A landscape with many valleys, sampled at points; each row gives a point and its height.
From any point a ball takes the steepest step (drop divided by distance) to one of its 2 nearest points. It stops when none of these is lower. Distance is the straight distance between rows; heights are no part of it.
J_210 h=479: [  4  41 -11  24   8   4   2  14 -11   2   8 -21 -21  -3  -8   2 -19  21
 -18 -11  -4   3  18 -32  16   6  -4]
J_240 h=565: [-20  59 -20   8  -6 -30 -23 -10 -24   1 -13   7 -27 -49 -38 -26   5 -18
 -23   3  -5  15   1  27  -2  26 -18]
J_193 h=484: [-52 -24  12   8   4  37  -4  14  -1  -4   7 -10  -8  18  16 -16 -19  34
 -13 -21  -3  29  29 -31  -5  28  18]
J_960 h=579: [  4  16  16 -16  30  -3  28   7  11 -11   3 -21  33  18   5   0   6  18
  -1 -14   0 -17  10   6 -22 -39   9]
J_195 h=192: [  1  30 -25  15  19 -32  17  36 -17   5  -9 -11 -28 -31 -31 -16  -9 -19
  19 -33 -12  10  25  29  22 -19 -41]
J_988 h=280: [ 35  15  -1 -17  10   7  15  69   7  12  24  -6   6  12  19  38  24  -8
  14  -9  29  -4  -6  16  35 -74 -39]
J_99 h=458: [  3  43   8  13  17 -13   3 -23 -26 -20 -16  21   3   3 -18   9 -41  11
 -55   3 -32  15 -23  20 -21  22  -7]
J_842 h=509: [-32  20 -20   3  44 -10 -22 -13 -43 -13 -28  -4 -17 -29 -35   1 -33   3
 -31 -22  -5  51 -19  37   1 -16   4]
J_748 h=843: [ 48  58  21  -7   1 -31 -15 -23  -2   9  -2  50  15   0 -22  -5   5 -64
  23   8 -12  -6  12  41 -21 -55 -11]
J_610 h=533: [-18  45 -26  23  -1 -37 -15  11 -14 -20 -42  -7 -39  -7 -55 -20 -57  10
 -24  -7 -17   7   6 -16   9  39 -49]
J_674 h=494: [ -3 -52  10   9   0  -5  47  66  22  -1  14   9 -35  -4  13  -9 -10 -28
  42 -23 -35  45  14  -2  28  -2 -18]
J_607 h=369: [-11 -54 -18  -4   3 -13  14  77  16  -9  13 -15 -14 -23  -2  -7  -2 -34
  67  -7   6 -26 -10  17  61 -10 -70]
J_381 h=506: [ 31 -62  10 -22  22   8  38  23  20  32  17   4  31  22  34  16  26  41
  48 -13  -6  40   8  18  -2  -4  18]
J_157 h=456: [ 22  12   5 -22 -20  16  -1 -51   7   7   9  11  46  45  12  14  17  16
  -7   1 -17  -8   0   1 -34  14  39]
J_14 h=504: [ -8  27 -27  33  38 -11 -13   9 -19  -6 -12 -20 -26   9 -28 -13 -33  30
 -13 -26  -7   1  -9 -37  35  20 -28]
J_15 h=829: [ -8  31  27  13 -51   1 -39 -61 -18  -4   4  38   6  -4 -14  -9  -9 -44
 -28  23 -20 -26   9   9 -40  16  14]
J_161 h=547: [-25 -47   4  -6  -1  22  13 -31 -13  16  17   6 -15  -7  13   3 -35  13
 -28   3 -33  44  -2  -7 -40  46  57]
J_394 h=616: [ -1  53  14   7  -1 -24  25   7 -12 -18  -8   3   5   3  14 -31  28  -5
 -14   5  16 -15  19  26  13  -8 -25]
J_39 h=559: [-10  67 -14  -5 -15 -34  -3   5  -6 -34 -31 -17 -19   4 -47 -17 -53  -9
 -35  -7   0 -25  18   0 -16   2 -36]
J_592 h=472: [ -5 -50  -4 -11  15  13  43  52  23  11  31 -14 -22  12  12   7 -12   4
  41 -20 -17  33   3 -30  12 -23   6]
J_563 h=428: [ 20  18  13   2 -21  18 -44 -49 -22 -20  -3  36  39  19 -13  28 -48 -12
 -57  13 -11 -15 -49  23 -57  29  -5]
J_146 h=826: [ -6  47  -1   2 -30 -27  15  25   6 -21 -23 -20 -32 -13 -22 -28 -17   3
   7  27  32 -49  55 -35  36  -5 -47]
J_609 h=780: [ -6  49  10 -16 -45  -9   3  -4   4 -22  -2   6   6  10 -18  -1   6 -58
   8  -8  -4 -28  34   1  -8 -52 -15]
J_206 h=605: [ -7  33 -21 -14 -18 -17  13  38  -2 -17  14 -23  -6 -21  13 -18  30   0
  15  14  46 -15  22 -31  34  -5   0]
J_768 h=455: [-12  40 -27   7  73  -4 -45  12 -36  18  -8 -15 -15 -10 -21  -8 -31  49
 -31 -22  48  20  -1  -4  14 -20 -15]
J_76 h=820: [ -8  12  25  -6 -36 -27  -1 -42  19  -3 -17  53   5 -18   6 -14  46 -52
   5   6 -40   6   0  28 -42  29  27]
J_395 h=474: [-11 -14  20 -13 -27  54  -5 -32   5  -5 -15  23   8  23  14  21   4 -14
 -22 -14 -46  56  26  22 -36   9  50]
J_392 h=219: [ 34 -16   6   2 -42   9  18  72  25   7  41   9 -18 -23   9  13   5 -55
  54  13 -18 -29  29  17  30  -8 -48]
J_559 h=434: [-13  14 -10  16   8 -11  -4   3 -35 -33  -8  11  -5  -4 -17  11 -70  20
 -69  -8 -19   8 -40  -2 -23  50 -12]
J_894 h=525: [-53 -16  -8  18  -5 -15 -24 -17  -1 -25 -28   3  -7 -26 -17 -42   5   9
   7   6 -21  10 -15 -12   4  83  -3]
J_600 h=295: [ 34  45 -31  11  25 -35 -11  56 -14  10   1 -29 -23 -39 -25 -14 -14   3
  16 -20  29 -11  50   8  21 -24 -33]
J_809 h=544: [-36 -25 -15  43  14  -7 -10  18 -21   4   4 -19 -47 -27 -12 -24 -19   1
  35 -32  -3  16  29 -39  41  -4  -5]
J_302 h=402: [ -3  -6  -3  16 -42  20 -30  -9 -18 -38  -6  15  10  -1  -9  21 -56 -14
 -75  10  -2  -8 -48   2 -27  59 -26]
J_396 h=367: [-20  -7   6  23  -7  10   3  18   9  11   1   1 -17 -20  -5 -31  32  -1
  55   7  -7  11  31 -12  57  13 -39]
J_117 h=757: [-25  -1   1  -5 -19   0   9 -25   0  -9  -2 -31 -16  -6 -11 -10  14 -24
   2  12   5   1 -11 -10  13 -35  10]
J_298 h=768: [-26  27  -3  -6 -47   1   2   3   2 -21 -13 -18 -22   4 -23  -5  10 -38
  -1   7   8   0  22  -5  23 -42 -22]
J_881 h=862: [-22  30 -45  13  35 -13 -45  10 -30   5   0 -30 -25 -25 -20   3 -45  39
 -58   2  59 -53 -26 -44  12  20 -20]
J_773 h=256: [-25 -43  10  11   6  -4  -8  12  37  11 -40  29 -15 -27   5 -13  54  -8
  38 -17 -52  75   5  19   1  37  12]
J_153 h=193: [ 56  34  12 -15  11   1   7  37  14  18  23  13   9   7  30  41  33  -7
   5   5  42 -18   8  -8   3 -78   6]
J_526 h=429: [ 12   8  -3  17  -8 -18 -10  -6  19 -35 -47  -5 -28 -18 -36 -15  15 -47
  17  -3 -34  21  -6  17  22   2 -12]
J_649 h=594: [ 24  80  -5 -14  13 -41  14   6  -3 -25 -13   4   7   8 -17 -26  -6 -18
 -24 -12   9 -19  12  23 -15 -18 -19]
J_622 h=441: [ 19  24  19 -15 -24   8 -23 -60 -12   0   9  43  49  36  -1  17 -19   3
 -41  11 -21 -15 -23   8 -64  36  23]
J_724 h=269: [ 40  12  14 -16   6   7  15   6  11  14  22  -4  12  12  40  35  20  22
 -10  13  35  -9   4 -24 -18 -49  53]
J_743 h=588: [ -5  47   4  -9 -19  -7 -17   4  -2 -28   0 -17   8   4 -38  -3 -45  -4
 -30   0  -3 -25  16 -16 -42   3   4]
J_749 h=542: [-30   3 -11  17   8 -17 -18 -18 -17  -1  -3 -14  -4 -39 -19 -35   8   4
   9   1  -9   7  -4  10   1  37  12]
J_536 h=627: [  1   4  -7 -17  -9   6  16  35  29  15  32 -38 -12 -16 -11  18   6 -23
  30  10  20 -43  20 -38  10 -65  -4]
J_793 h=488: [-38 -19 -13  23  46 -16 -22  -8 -33 -20 -27  29  -6  -5 -10  -4 -36  30
 -16 -36 -32  59 -36   3  -6  67  11]
J_35 h=410: [-22 -51   0 -19 -19   2  44 -51   5   3  -4 -20  12  25  16   1  16   5
  -4 -10 -16   5  -9   5 -20   8  48]
J_923 h=207: [-17 -93  -1  -1  -8  28  24  -4  28  24  -7  -3 -33  10  27 -23  23  -4
  38 -10 -25  56  14 -10  16  27  40]
J_252 h=505: [-36  10 -14  30  26 -35 -33   4 -19 -13 -27  27 -26 -29 -30 -30 -29  14
 -21 -15 -25  41 -23  13 -11  78 -14]
J_920 h=537: [-21 -20   7   8 -15   8  15   1   0 -29  -7  10 -29 -15   4  -8 -39 -20
 -33 -15 -40  39  13  -3 -30  37  46]
J_301 h=354: [ -5 -76   9  -6  -3 -10  14  37  20   3   0   0   1 -25   9   3  36 -50
  58  -3 -20   0 -29  68  27 -15 -35]
J_613 h=724: [ 28   3 -14   8  45  -8  13   0   5  20   8 -37   5 -24   0 -10  22  -9
  26  -3  19 -52  -7  14  36 -50 -13]
J_113 h=306: [ 43 -20  20   7 -23  29   8  42  29   5  19  11  18   7  20  15  30 -37
  53  12 -12 -37  11  27  41 -24 -59]
J_752 h=457: [  8  27  12   3  12 -23  -3 -21  10  -1 -30  16  -9 -14 -27 -11  24 -27
  10   4 -30  29 -19  39  -2 -13 -10]
J_590 h=586: [-11  60  -9   7 -45 -33 -11  -1 -22  17  -1   0 -47 -30 -42 -17 -13 -12
 -12  24   3   3  25  -8   9   6 -31]
J_695 h=558: [  0  28  16   3  53 -12  20   1 -11  -4  -2 -10  15  12   6   1 -21  50
 -39  -4  14  -1  -8  -3 -22 -25   8]
J_223 h=387: [ -5 -23  11  26  -1   9  19  -9  -1  35  13   7 -15 -18  10 -17  37   4
  33   5 -33  24   8   6  24  13   0]
J_197 h=491: [ 17 -57   4 -17 -45  11  -2 -82  -2  20 -27  30  18  34  21  28  34   2
 -11   2 -19  26  20  41 -40  30  68]
J_548 h=225: [-22 -55   8  23  -5   6 -20 -46 -22   0 -17   0 -14  10  10  -6  -6  32
 -32  20  12  39 -37  -6   1  38  28]
J_573 h=518: [ 47 -81  11 -21   0  12  27  26  29  24  17   4  21  20  25  25  28   0
  56   0 -18  22 -17  38  12  -8  -7]
J_13 h=510: [-28 -35   5  15 -24 -10  27  33  16  -6  -5   3 -53 -27  -4 -18   1 -43
  32 -14 -37  38  29  -4  19   1  -3]
J_135 h=629: [-16 -13 -14  -6  24  27 -29 -15 -20 -10   2 -23  12  -2 -12  21 -33  33
 -22 -11  -6  35  -9  -6 -27   3  44]
J_490 h=85: [ 67  41   9  -4  18  -6 -11   9  -2   4   6  -2  -6  -3   3  24   3 -16
   5  23  35   0   1   7   9 -78   9]
J_472 h=321: [ 41  38   5 -12   4   6  -8  -7  21  -4  11  -3  26  23  25  34  11  10
 -14  11  27 -52   9 -51 -26 -30  47]
J_820 h=163: [ 47   7  -7 -33  10   7  12  53   7  21  39   7  35  12  21  40  32 -30
  29 -22   7 -28 -22  52   9 -55 -42]
J_2 h=228: [-23 -77  -3  -2  -3  27   3  18  10  19   8 -15   2   4  30 -14  38  11
  61 -10  17  33  18  -8  33  -1  10]
J_59 h=792: [ -5  54   9 -18 -30 -13  -7 -53  -7  -6   8  16  23  38   4  -8   6 -20
 -33  28  23 -51 -20 -22 -18 -22  -1]
J_808 h=426: [-16 -35  -2  -1  15  12  48 -24   7  30   6 -25  13  35  25  13  26  45
  -2  -9   0   3 -16 -16  14 -17  19]
J_897 h=188: [-10 -68  17  -8 -41  24  21 -12  47   8 -20  13 -27   3  22 -16  40 -40
  36  13 -29  42   8   6  16  19  24]
J_844 h=795: [  1  66   7 -12 -32 -24 -14 -17   6 -28 -17   9   8   0 -29 -32   4 -48
  16  15  20 -62  48  -3   4 -25 -33]
J_735 h=527: [-25  -5 -20  44  52 -32 -21  11 -31  -2 -21 -16 -51  -7 -30 -23 -42  15
  20 -39  13   6  10 -38  45  -9 -31]
J_512 h=481: [  9 -38  22  -9 -11  14  13 -28  16   3 -30  35   7  -1  23  28  34 -25
  10 -14 -47  61  15  49 -27  -1  45]
J_83 h=644: [  5  59 -19 -17  14  -7 -14  12   2  17  17 -27  18 -22   1  -5  45  -3
   5   7  60 -49  18 -15   8 -31  -4]
J_289 h=539: [-40   9   1  12  50  -8  -1  14 -34  -2  10  -6   6  -4   5  -1 -39  63
 -51 -19  18  -4 -10 -18 -23  13   0]
J_149 h=330: [ 32  -1  14  10 -11  25   0  12  26   8   7  -7  14  -5  -1  -9  40 -16
  54  19  -8 -22  27   3  39 -17 -34]
J_80 h=334: [-40 -49  -4  18   3  23 -29  -3 -16 -21  -5   9  32  -2   0  -8 -39  34
 -37  -4  -1  -8 -47   5 -31  95 -30]
J_630 h=498: [ 14 -19  19 -17 -51  27  26 -11  34  14  25  15  33  25  24   9  45 -63
  52  -4 -26 -39  19  12   2 -26  -9]
J_447 h=277: [  6   1  11  -5 -18  32 -10  -6  26  -7  11 -21  14   0   7 -19  22  11
  29  29  11 -32  38 -36  18   1   9]
J_840 h=184: [-48 -48   0  30  24 -23   9  -7 -32   3   2   0 -32  15  34 -26   4  26
   7 -25  18  36  -8 -30  36  13  16]
J_895 h=487: [ -7  35 -15   0  65 -24  -8  11 -40  13 -15   2 -28 -30 -31  -6 -36  13
 -19 -15  18  48   0  29  15 -43 -15]
J_383 h=532: [ 82 -57  25 -19 -16  12  24   7  35  13  22  30  31  31  31  41  11 -43
  54   6 -33   3   0  40 -14 -30  18]
J_983 h=380: [-16 -36  13   6 -38  17   3 -40 -10 -29 -10  20  17  25  15  11 -41   2
 -68  11 -17  -8 -47   7 -46  69   9]
J_464 h=206: [-36 -63   7  19  31 -18   3 -38 -24  22 -21  13 -10  22   7 -20   0  50
   7  -6  -4  53 -37 -16  16  28  13]
J_698 h=397: [ 27  36   7 -29 -19   2   1  13  37 -14  19   0  40  17  25  13  30 -30
  26   5  33 -82  31 -47 -16 -42  22]
J_726 h=526: [-10 -15  23  19  -2 -13  34  16  15 -22 -19  21 -31 -20   5  -4 -15 -27
  -8 -18 -56  48  26  16 -16   8  25]
J_585 h=394: [-28 -34  11  -8 -34   3  17 -53   4 -17 -24   8  16  32   7  -2  -1   5
 -39   5 -29   8 -30  17 -36  45  34]
J_615 h=142: [ 23  56 -20 -15  29  12 -44 -26 -23   3  12   0  29   6 -11  37 -32  26
 -75  10  36 -43 -49  -1 -34   2   4]
J_903 h=218: [ 49  19   1 -12   2 -38  22  41  17   0  23  -1 -10 -24 -21  -3  -7 -41
  41   6  -4 -15   3  19  -3 -38 -26]
J_967 h=551: [-39  21 -39  19 -16 -21 -47  37 -38 -22  -3 -10 -36 -16 -17 -21 -40  31
 -23  -5  41  -3  23 -45  26  61 -23]
J_107 h=405: [ 37 -15  18   2 -22   2  44   9  20  28  23  29  -8  -2  25   5  30 -27
  28   2 -46  27  12  22  -6  -1   6]
J_837 h=756: [-18  10 -17   7  38   3 -24 -44 -15  12  -2 -41   0  -5 -26  -9 -15  25
 -32  12  25 -21 -36  -8   3 -19  -2]
J_905 h=534: [-26  13 -27  15 -40  -6 -55  33 -37 -28 -15  -7 -36 -24 -34   2 -65  17
 -47  -4  25  14  13 -25 -11  56 -26]
J_700 h=477: [-26  -5   3  -1 -15  64 -11 -10   3   4   9 -11  13  35  26  12  -7  40
 -41 -14 -10   5  29 -23 -18  25  30]
J_555 h=810: [ 22  48  -1  -9 -14 -21   0  11  16 -23 -24  -8  -2 -14 -27 -32   7 -32
  38  30  30 -66  45   5  39 -33 -52]
J_795 h=517: [ -1 -67  20  -8 -30  38  54   9  40  17  26  -5   3  12  30  -5  34 -33
  49   2 -31 -18  26  14  20  -5  -9]
J_780 h=584: [-16   1 -13  -2  14 -20  -1  37  -2 -14  11 -22 -10  -8  25 -25  11  37
  14   5  49   5  13 -41  28   9  17]
J_618 h=501: [-46 -23  24  -7 -48  40 -25  -9  17 -27 -17  14 -13  18   1 -20 -16   9
 -35  24  -6  41  -3 -10 -22  57  17]
J_265 h=427: [ 27  24   8  -3 -31  -1  39   0  13   8  28  15 -12   4   7   1   5 -24
   6   9 -35  12  13 -13 -12   7  26]
J_43 h=447: [-14 -33  -6 -10  24  12  48  35  24  30  29 -24  -6  17  30  19  17  32
  21 -21  11   0  -1 -51  17 -30  20]
J_669 h=793: [  8   2  28 -10 -49   4   4  -5  26 -25 -13  29   0  12   2   1  15 -83
  20 -12 -36   7  25  19 -15 -40   7]
J_241 h=258: [  9 -69  -8   6 -10  22   4  49  10   7  22  -3 -14  -8  28  -1  38 -18
  67  -6   8  26   3   9  55  -5  -9]
J_545 h=266: [-11 -15  -6   3  -4   7  -7 -34  -5 -18  -8 -36  28  15  31  -2  18  42
 -26  20  42 -50 -11 -25   5  21  28]
J_483 h=363: [-30 -41  10   5 -46  32 -20 -35  -5 -29   4  13  28  -1  14 -12 -21  12
 -49  26   9 -37 -25   2 -30  92  -2]
J_44 h=475: [-18   5  21   5  -4 -15  -3 -54  -5 -22 -50  11   2   7 -16  -9  17 -22
 -24  10 -21  21 -30  40 -13  -9   0]
J_800 h=585: [  1 -20  -9  12  37  13  -6  63  12  28  20 -27 -14 -24  19   9  27  23
  38  -9  48 -25  23 -33  37 -48 -11]
J_204 h=603: [ 12   8  12 -29   4   8  24  12  29  -6  17 -13  45  26  18  15  28 -18
  27 -20   9 -44  14   6 -17 -61   3]
J_189 h=337: [ 26   3  13 -34 -33  18  19  22  46  -8  24  -2  16  18  33  -2  37 -16
  45  34  29 -44  30 -42  15 -18   8]
J_209 h=290: [-34 -14 -13  10  27   3 -34 -18 -25 -11  -1  -7  27  -3 -18 -15 -40  36
 -52   4  28 -31 -63  12 -22  58 -38]
J_979 h=613: [ -1  23  -5  -6  12  28 -45  -1 -18 -25   5 -16  20  -1 -19  27 -54  21
 -46  -7  -1   0  -8  -9 -43   8  24]
J_655 h=238: [-34 -32   4   6 -10  -3  -9 -31   9  20 -26  30  -7 -13   4 -15  39  22
   8   2 -39  64 -18  11 -12  70  24]
J_769 h=706: [ 46 -25  -6  18  19   7  10  -9  -3  25   8 -16   5 -11  11  20  35 -19
  31   2  -5   3 -18  35  34 -54  -3]
J_249 h=694: [ 25 -30 -15  11  38  -1   8  30 -12  23  11 -10  -7 -18   6   7  26 -13
  38 -19   4  23 -28  38  51 -43 -33]
J_328 h=229: [ -3   9 -17   2  21  29 -46 -31 -17  -2   9 -15  39   0 -17  10 -31  35
 -63  14  32 -60 -54   5 -30  33 -26]
J_677 h=485: [ 17 -10   4  11  38   8  20 -19   2  -3 -13   2  26  22  -4   3  -4  40
   5 -21 -50  32  -5   7  -7  30  22]
J_751 h=359: [ 11  11 -10  -5  81 -10  13   8 -17  20 -11  -4  20  15  15   0  18  51
   5 -28  18  25 -18  24  28 -34 -19]
J_205 h=452: [ 39  56   5  16 -15   0  16   1  -9  14  29   8 -11   3   4  11  -3  -3
 -19  14 -14  -4  19 -24  -2  -7  12]
J_369 h=409: [ -1  51 -41   0  77 -14 -26  37 -12  26  -9 -33 -18 -23 -25  14 -26  43
 -25 -30  41 -17   6 -29   7 -30  -4]
J_579 h=567: [-48   6 -28   6   1  -4 -22  43 -16 -16   1 -12 -34  11   1 -19 -24  33
   0 -29  38  29  19 -73  30  24   1]
J_154 h=341: [ 41  33 -12 -13  22 -34  13  67  17   4  16 -20  -8 -27 -14  -6  -6  -8
  34  -3  28 -35  25   4   9 -38 -31]
J_679 h=566: [ -3  24 -11  -7  24 -16  -3   6   4  17  14 -21  12 -29 -20 -33  25  12
  37   3   8  -2   3  16  -3   6  -6]
J_685 h=516: [-43  -1   7   1 -47   2 -27  22 -18 -29  -4  15 -26 -12 -18 -11 -55   7
 -54  14  14  31   3 -10 -35  54  -4]
J_912 h=816: [  5   9  22 -11 -37 -35  30 -35  15  -4  -4  40  24   1  18 -25  54 -55
  29   9 -25 -16  -1  31 -16   6  10]
J_180 h=511: [-12 -24   7   0   7  27 -12 -28 -13  -3 -11   2  45  49   9  15 -15  77
 -47  -1   0   5 -31   4 -31  58   8]
J_653 h=210: [  2 -31  30  -3 -45  35  12 -18  36  -6 -13  14 -14  21  29 -28  27 -21
  12  26 -20  27  34   1   2  22  27]
J_827 h=470: [-24  -3  -4  11  34  12  24  24   6  24  17 -23 -22  13  22  27 -12  49
 -28 -17  13  -1  -5 -75  10 -16  26]
J_87 h=396: [-14  14  -3  27 -21 -11 -20  16   8 -29 -38  -3 -32 -23 -35 -34   3 -11
  27   9 -15  17  33 -14  35  37 -24]
J_269 h=587: [ 28 -31  -4 -22   1  11  15  47  32  12  41 -32  10 -19  14  28  23 -29
  55  10  26 -51  -1  -9  16 -54 -10]
J_834 h=495: [  6 -41   4  -6 -14   3   3 -95 -20  19 -31  33  30  24   3  47   5  29
 -30   2 -40  23 -10  50 -47  33  46]
J_495 h=496: [ 56  23  21 -22   5 -12  31 -30   5   6   6  39  30  28   7  21   7 -17
  23   8 -28  21 -10  19 -28 -38  22]
J_589 h=221: [-31 -73  -4  11  13 -15  12 -51   0  29 -36   7  -2  19  -2 -10  35  44
  25 -11 -29  52 -20   8   7  42  20]
J_71 h=801: [-28  29   2  -7 -43   7  -2 -45  -8 -18   2   3  16  19   1 -16  13  -3
 -30  32  13 -34 -19 -12   3  29  -4]
J_668 h=492: [-68 -39   8  21 -11  28 -27   7 -10  -3  -3  20 -24   9  14 -30 -19  27
 -17 -13  -6  50  12 -27  -5  73   7]
J_181 h=502: [  6 -42  -5 -10   0  20  -8 -73 -22   8  -9  23  49  23  -9  45 -25  51
 -43   7 -29   1 -48  34 -56  61  15]
J_11 h=319: [ 46  42 -12 -18  61  -2  14  15  -8  17   3   6  19   1   5  10  19   6
  10 -16  11  25 -10  50  14 -48 -20]
J_24 h=503: [-23  11  -6  30 -15  25 -19  -4 -18   3  17  -7 -12   8   4   3 -25  36
 -49  16   7  -6 -16 -46   9  43  -6]
J_434 h=267: [ 28  -2  -5 -26  41   1  38  37  -1  13  20   7  38   5  18  31  25   9
  30 -30 -14  20 -12  54   1 -39 -10]
J_167 h=885: [ -2  51 -23   0 -34 -17 -37 -12 -27 -13   8  -5  -9 -21 -34  -6 -45  -4
 -59  33  38 -49 -23 -11 -19  41 -33]
J_131 h=825: [-18  14  29   0 -47 -13  -9 -54   5  -8  -7  50   9  -7   1  -5  -5 -51
 -23   5 -46  -5   4  17 -65  30  34]
J_418 h=308: [  1  18   1  -8  -8  22 -25 -19   5  -9  10 -18  29  16  11  15  -9  24
 -42  24  33 -61 -12 -42 -34  17  35]
J_465 h=242: [ 31  69 -27 -14  56 -14 -27   3 -24   2   4  -8   8 -21 -11  24 -40  33
 -61   3  39 -19 -17  -3 -28  -7  19]
J_980 h=398: [  0 -10  18 -11 -13 -24  17  14  24   0  -3  23   4 -28  -8   0  42 -82
  44 -10 -31 -10 -15  68  -1 -33 -41]
J_393 h=676: [ 19 -10 -23  -4  24  -7  24  47 -13   6  10  -4 -20 -13  -4  30  -4 -26
  27 -24 -12  51 -22  23  36 -56 -13]
J_469 h=243: [-13 -50  -1  17   1   7  -7 -41  -9   3  -5 -23   1  16  27 -11   6  53
 -17  23  29   0 -13 -30   8  35  37]
J_268 h=466: [ 10  -8   7 -18 -12  54   2 -41  -8  18   8   7  25  37  19  36  -3  25
 -25  -5 -25  25  18   0 -36  -4  52]
J_963 h=340: [ 17  70 -16  -8  47 -22 -11  37  -7  15   2 -17 -15 -22  -7  22 -10  32
 -38  -8  49 -31  18 -27 -11 -42   7]
J_714 h=480: [ 30   8   4 -10  25 -19  26 -40 -17   6 -10  22  18  -4   2  22   8  -9
   4   1 -33  32 -18  46 -19 -23  31]
J_100 h=835: [ 19  70  17  -1 -27 -23 -30 -40 -13  -5 -10  44   0   0 -34  -5 -25 -50
 -18  14  -9  -7   7   8 -36 -26  -1]
J_785 h=515: [ 68 -10  27 -19 -15 -10  11  -5  24   2  15  39  27  21  15  23   9 -59
  45   8 -17   4  -5  28 -24 -59  13]
J_502 h=540: [ 36 -80   4 -20   8   3  24  44  20  22  33 -17  20   3  33  35  25  -6
  49   7  20 -23 -32  33  21 -44 -18]
J_887 h=809: [  4  23  14  -6 -45  -3   7 -55   4   1  -2  16  23   8   8 -27  49 -22
  23  36   0 -29  -1  -3   7  24   6]
J_591 h=837: [-13  35   1   9   2  -9  -9  -1   1 -27 -10 -36  -8 -13  -7 -18 -19  11
 -16  23  41 -77  24 -45  19  -2 -12]
J_51 h=453: [  8 -23  -2 -28  -7 -13   7  86  23  -1  22 -14  -5 -21 -12   3  -2 -36
  57  11  33 -36 -10  27  35 -41 -74]
J_485 h=304: [-19 -78  -1 -13 -17  10   8  69  17  -4  27  -5   0 -24  24  -4  27 -33
  71  -4  10 -10  -1  31  45  -1 -40]
J_794 h=333: [-59 -18  -3  23  38  -9 -44 -27 -25  -4 -22   6  -2  -5 -35 -31 -39  38
 -39  -3  14   6 -55  12  -3  48 -47]
J_557 h=663: [ 14  24   5 -13 -26  -3  14  53  32   2   5 -24 -21 -12  -2  21   2 -26
  23  16  39 -69  50 -39  25 -76 -31]
J_474 h=69: [ 29  15  -7  11 -19 -20  21  56  13  11   3   3 -33 -24 -30   0  -1 -39
  45  -2 -26   7  22  14  26 -13 -50]
J_202 h=473: [  8   4   4  29  41  -2   7 -26 -32  -2 -19  27   9   5   5  11 -22  45
 -30  -9 -39  51 -23  23   0  45  12]
J_998 h=782: [ 29  40  23 -15   1 -16  -1 -56   9  25   9  12  23  26  -7  -9  14 -17
   5  31  11 -38 -13  -5 -21 -51   8]
J_398 h=476: [ 12  12  11 -25 -43  21  15 -36  29   2  15  24  48  45  22  -1  31 -33
  31  -9 -27 -36  28 -13 -27  -7  29]
J_428 h=497: [ 24 -51  12 -16  29   7  35 -15  14  25 -17  12  18  22   6  17  11  44
  36  -7 -38  68   0  25 -14   3  27]
J_885 h=657: [  1   2 -11   5  15 -12  13  23 -14  -9 -10  -3 -28  -1  -8   0   0  -1
  10 -14 -10  65 -15   0  31 -25  -2]
J_68 h=643: [ 13  -7 -16  -8  24  24  -9  10 -14   6   6 -13   4   2   8  24   9  25
  13 -16  -5  61   0  -1  10 -23  30]
J_324 h=519: [-52 -12 -14  22  10  20 -22  26 -26 -14  13 -14 -10  10  13   2 -51  48
 -52 -18  32 -17 -14 -62   1  47  -6]
J_823 h=848: [-13  38  -6  21  33  -1 -28   8   7   2 -12 -39  -8 -16   1  10 -12  39
 -43  19  50 -75  -5 -66   8  -2  11]
J_518 h=743: [-25  -7 -15   8  30  -2  -4 -13 -14   4  -7 -48  -7  -7  -3  -5   8  14
  -4  -9  31 -22 -13 -18  33 -43   4]
J_878 h=237: [ 11  -9  19 -11 -44  43 -14 -21  33  -7   6  -2   9  30  20 -23  14   2
  11  37   1   0  30 -32  -8  22  36]
J_873 h=769: [ 10  42   1 -11  25 -11 -16 -37  -5  16   9 -23   0  -7 -28  -8 -20   5
 -26  27  28 -37 -15  -1 -12 -47   3]
J_603 h=874: [  2  54 -35  -3   8 -28 -40  -3 -30  12   1 -19 -27 -31 -34 -12 -41  17
 -57  25  58 -31 -21 -14  -3  16 -28]
J_771 h=560: [ -1 -23 -11  30  10   7  -6  49 -10  10  17 -27 -37 -22   5   1  -1   3
  36 -24  18  10  33 -32  47 -30  -8]
J_804 h=486: [ 27 -65  11 -11 -38  24  20 -58  19  12 -24  33   0  21  33  22  42 -35
   9 -14 -47  32  33  45 -24  10  64]

Where does a ball stop that starts at each point below?
J_685: J_615
J_804: J_615
J_980: J_897
J_35: J_615
J_398: J_615
J_823: J_518
J_76: J_518

Call two points neighbours if one is among the 2 nearest of the other. Go from one point of each pair to the other, from neighbour to neighbour, staying as low as possible. Name the highest point that can't be avoided.
J_897 and J_490: J_472
J_897 and J_840: J_773
J_820 and J_490: J_988
